The views of a scene show one set of named points, each view turned or mirrored, shifted and resized as a whole, with a little noise and some points left out.
In the rows, zero is written as 100.

Scene 1
View 1
J901: [ 75 122 116  62 105  59  80  67 139 112 106 104  94  93 125  65 139  81
  75 142]
J152: [ 77 118  91  67  98 111 107  63 124 115  95 120  73 106 118 106 109  87
 103 118]
J537: [ 81  71  85  67 102 124 153  44  96 136  82 119 100  85  60 119  49  80
 108  73]
J158: [ 81  91  99  64 101  85 112  55 118 120  91 116 100  91  98  84 100  82
  86 113]
J16: [ 69 113  96  61 115 102 106  72  98 134  95  96  90  80  89  92  82  79
 107  93]
J24: [ 71 115  81  61 109 109  86  81  93 119  86 112  80  95 118  82  96  83
 109 103]
J294: [ 83  88 103  63 100  74 109  53 124 117  92 119 103  91 101  77 109  81
  78 120]
J473: [ 72 121 100  63 106  96  97  69 120 121  99 107  81  95 112  91 110  83
  99 117]
J859: [ 75 114 100  63 104  86  94  67 121 117  97 110  88  95 115  82 114  82
  90 122]
J180: [ 84  88  92  66  95  99 121  51 120 116  87 126  93  99 100  96  97  83
  91 110]
J298: [ 83  84  86  69  98 130 150  43 108 129  86 123  87  95  74 128  64  83
 110  85]
J839: [ 73 124  88  60 104  84  62  86 110 107  91 116  81 102 144  61 131  86
  93 130]
J702: [ 83  88  97  63  97  79 107  55 121 114  88 122 101  95 105  76 108  82
  81 118]
J322: [ 68 120 104  60 115  82  87  76 109 128 100  93  92  81 105  75 105  79
  96 111]
J615: [ 83  92  88  66  95  99 108  58 117 112  85 129  89 102 112  89 104  85
  91 115]
J997: [ 85  75  75  67  94 128 138  49  99 121  76 134  89 100  87 112  68  85
 107  87]
J649: [ 78 127  87  66  96 110  89  70 125 106  94 125  66 113 139  96 124  89
 101 129]
J364: [ 74 104  96  58 109  69  76  77 105 117  90 108 101  87 118  53 115  81
  84 118]
J575: [ 85  83  85  67  94 111 128  49 113 118  83 129  91 100  95 104  87  84
  96 102]
View 2
J997: [118  98 105  92  94 119  84 112  63  94  64 127  82 107 105  97  86  75
 103 104]
J702: [ 98  88  90  99  91 103 110  97  82  81  91 108  83 124 102  87  87  88
 103  79]
J158: [ 99  93  96  97  93 102 106 100  77  87  90 111  85 126 101  90  87  90
 105  83]
J180: [105  94  93  93  94 109  99 100  80  85  80 116  83 118 101  88  85  83
 100  89]
J24: [108 101 112 104  80  88  94 108  82  87  92 101  97 122  94  75  79  71
 101 101]
J473: [ 99 104 104  93  92  89  97  97  90  88  96 107  93 133  92  77  80  86
 100  92]
J615: [104  93  92  95  91 104 101  99  85  81  83 111  85 119  99  83  83  80
  98  88]
J649: [104 103  94  90  89  91  92  91 108  76  88 106  93 126  87  65  73  72
  86  96]
J298: [117 105 110  83 103 120  79 110  60 101  65 135  82 114 104 102  86  86
 105 104]
J839: [ 96  94  96 107  77  79 108  95 104  72 105  87  98 130  88  61  77  72
  93  87]
J859: [ 98  99  99  96  90  91 102  96  88  85  96 106  92 131  94  78  82  86
 100  87]
J16: [105 105 119  99  89  92  93 110  66 100  94 110  95 130  97  88  85  87
 111  98]
J152: [105 105  99  87  95  97  89  95  94  85  85 114  91 126  91  76  78  80
  93  96]
J364: [ 93  89  99 111  79  85 117 100  84  80 107  90  93 130  97  77  85  83
 106  80]
J294: [ 95  89  89  98  93 102 112  96  80  83  93 109  83 127 102  89  88  93
 105  77]
J537: [117 102 115  91  99 122  84 117  45 106  66 134  81 112 110 110  91  88
 115 103]
View 3
J901: [105  97  83  91 102  92 122 117  88  66  81 100 106 114 124 110 100 111
  31  71]
J859: [117 110  91  90  98  94 122 120  97  70  96 103 106 110 123 105 100 111
  66  97]
J158: [121 126 102  81 108 101 120 133 102  73 106 103 106 109 118 100  97 106
  65 100]
J649: [117  88  89  87  93  86 121  99  87  83  84 105 118 115 123  92 107 122
  83  98]
J537: [145 158 127  72 106 115 121 147 119  69 134 106  97  95 122  96  96 102
 117 135]
J180: [125 125 110  73 109 101 118 129 100  78 107 105 110 109 118  92 101 109
  80 105]
J702: [116 123  99  78 111  99 118 133 100  78 102 104 111 114 114  97  98 105
  58  95]
J294: [116 125 101  78 112 101 119 135 100  74 103 103 108 112 117 100  98 105
  53  91]
J839: [106  91  65 105  92  78 122 107  94  85  82 105 117 124 114 105  98 111
  55  96]
J322: [117 116  80 104  90  95 126 125 104  61  99 102  97 106 126 118  94 106
  62 101]
J298: [142 142 129  68 105 112 120 133 110  71 124 105 101  96 126  90 102 110
 120 126]
J24: [121 113  78 103  88  86 124 117 105  80 100 107 109 112 118 105  96 108
  89 121]
J152: [124 103 101  83  96  94 122 108  93  75  94 104 110 108 126  95 105 119
  90 103]
J575: [130 130 115  71 109 103 118 131 103  80 112 105 110 107 118  88 102 109
  93 113]
J473: [120 107  91  93  94  95 123 115  97  67  95 103 103 106 127 106 100 114
  74 100]
J997: [138 139 119  71 106 104 118 133 110  85 122 108 111 106 115  85 100 107
 115 131]
View 4
J158: [111 102 108  90  91 105 123  73  89  89  74 117 113 102 112  74 116  80
  96  93]
J322: [119 101  96  87 103 128 125  81  80  78  62 138  95  89 103  77 118  77
 112 102]
J997: [ 97 112 110  92  77  91  83  52  78 115  74  84 111  93 110  60 107  85
 103  93]
J615: [115 103 108  88  88 108 113  71 100  89  80 108 103 105 115  77 115  77
 102  90]
J180: [108 105 109  89  86 101 113  69  93  95  78 105 111 102 113  75 114  79
  94  93]
J473: [116 104  96  82  98 124 118  78  95  83  72 121  92  92 104  85 117  72
 102 106]
J702: [116  99 111  91  91 106 129  77  95  84  77 122 114 108 116  75 118  80
  98  87]
J859: [118 102 101  85  97 121 122  80  96  80  73 124  97  98 108  83 117  74
 102 100]
J575: [103 108 110  90  83  96 103  63  88 103  76  95 111  99 112  70 111  81
  95  94]
J364: [130  93 105  93 100 127 131  85  92  70  70 145  99 104 114  75 119  81
 120  84]
J298: [ 88 117 105  89  80  90  88  52  69 119  68  82 115  84 102  63 108  82
  89 106]
J839: [137  94  99  84 101 139 121  87 117  64  81 134  76 107 114  90 118  69
 125  89]
J152: [112 108  98  79  93 118 107  73 105  89  80 102  89  95 106  88 115  68
  97 107]
J537: [ 87 115 108  96  79  85  88  49  51 123  60  89 124  82 103  50 106  90
  96  99]
J901: [127  95 100  82 106 129 152  94 110  61  77 144  98 108 112  95 125  69
  94  99]
J16: [108 107  96  89  97 120 106  70  66  94  58 122  98  80  99  67 112  81
 112 105]

In a view up to two points have been moved. Name them for each view, in the order of its rows, or write none.
view 1 => J859
view 2 => J180
view 3 => none
view 4 => J158
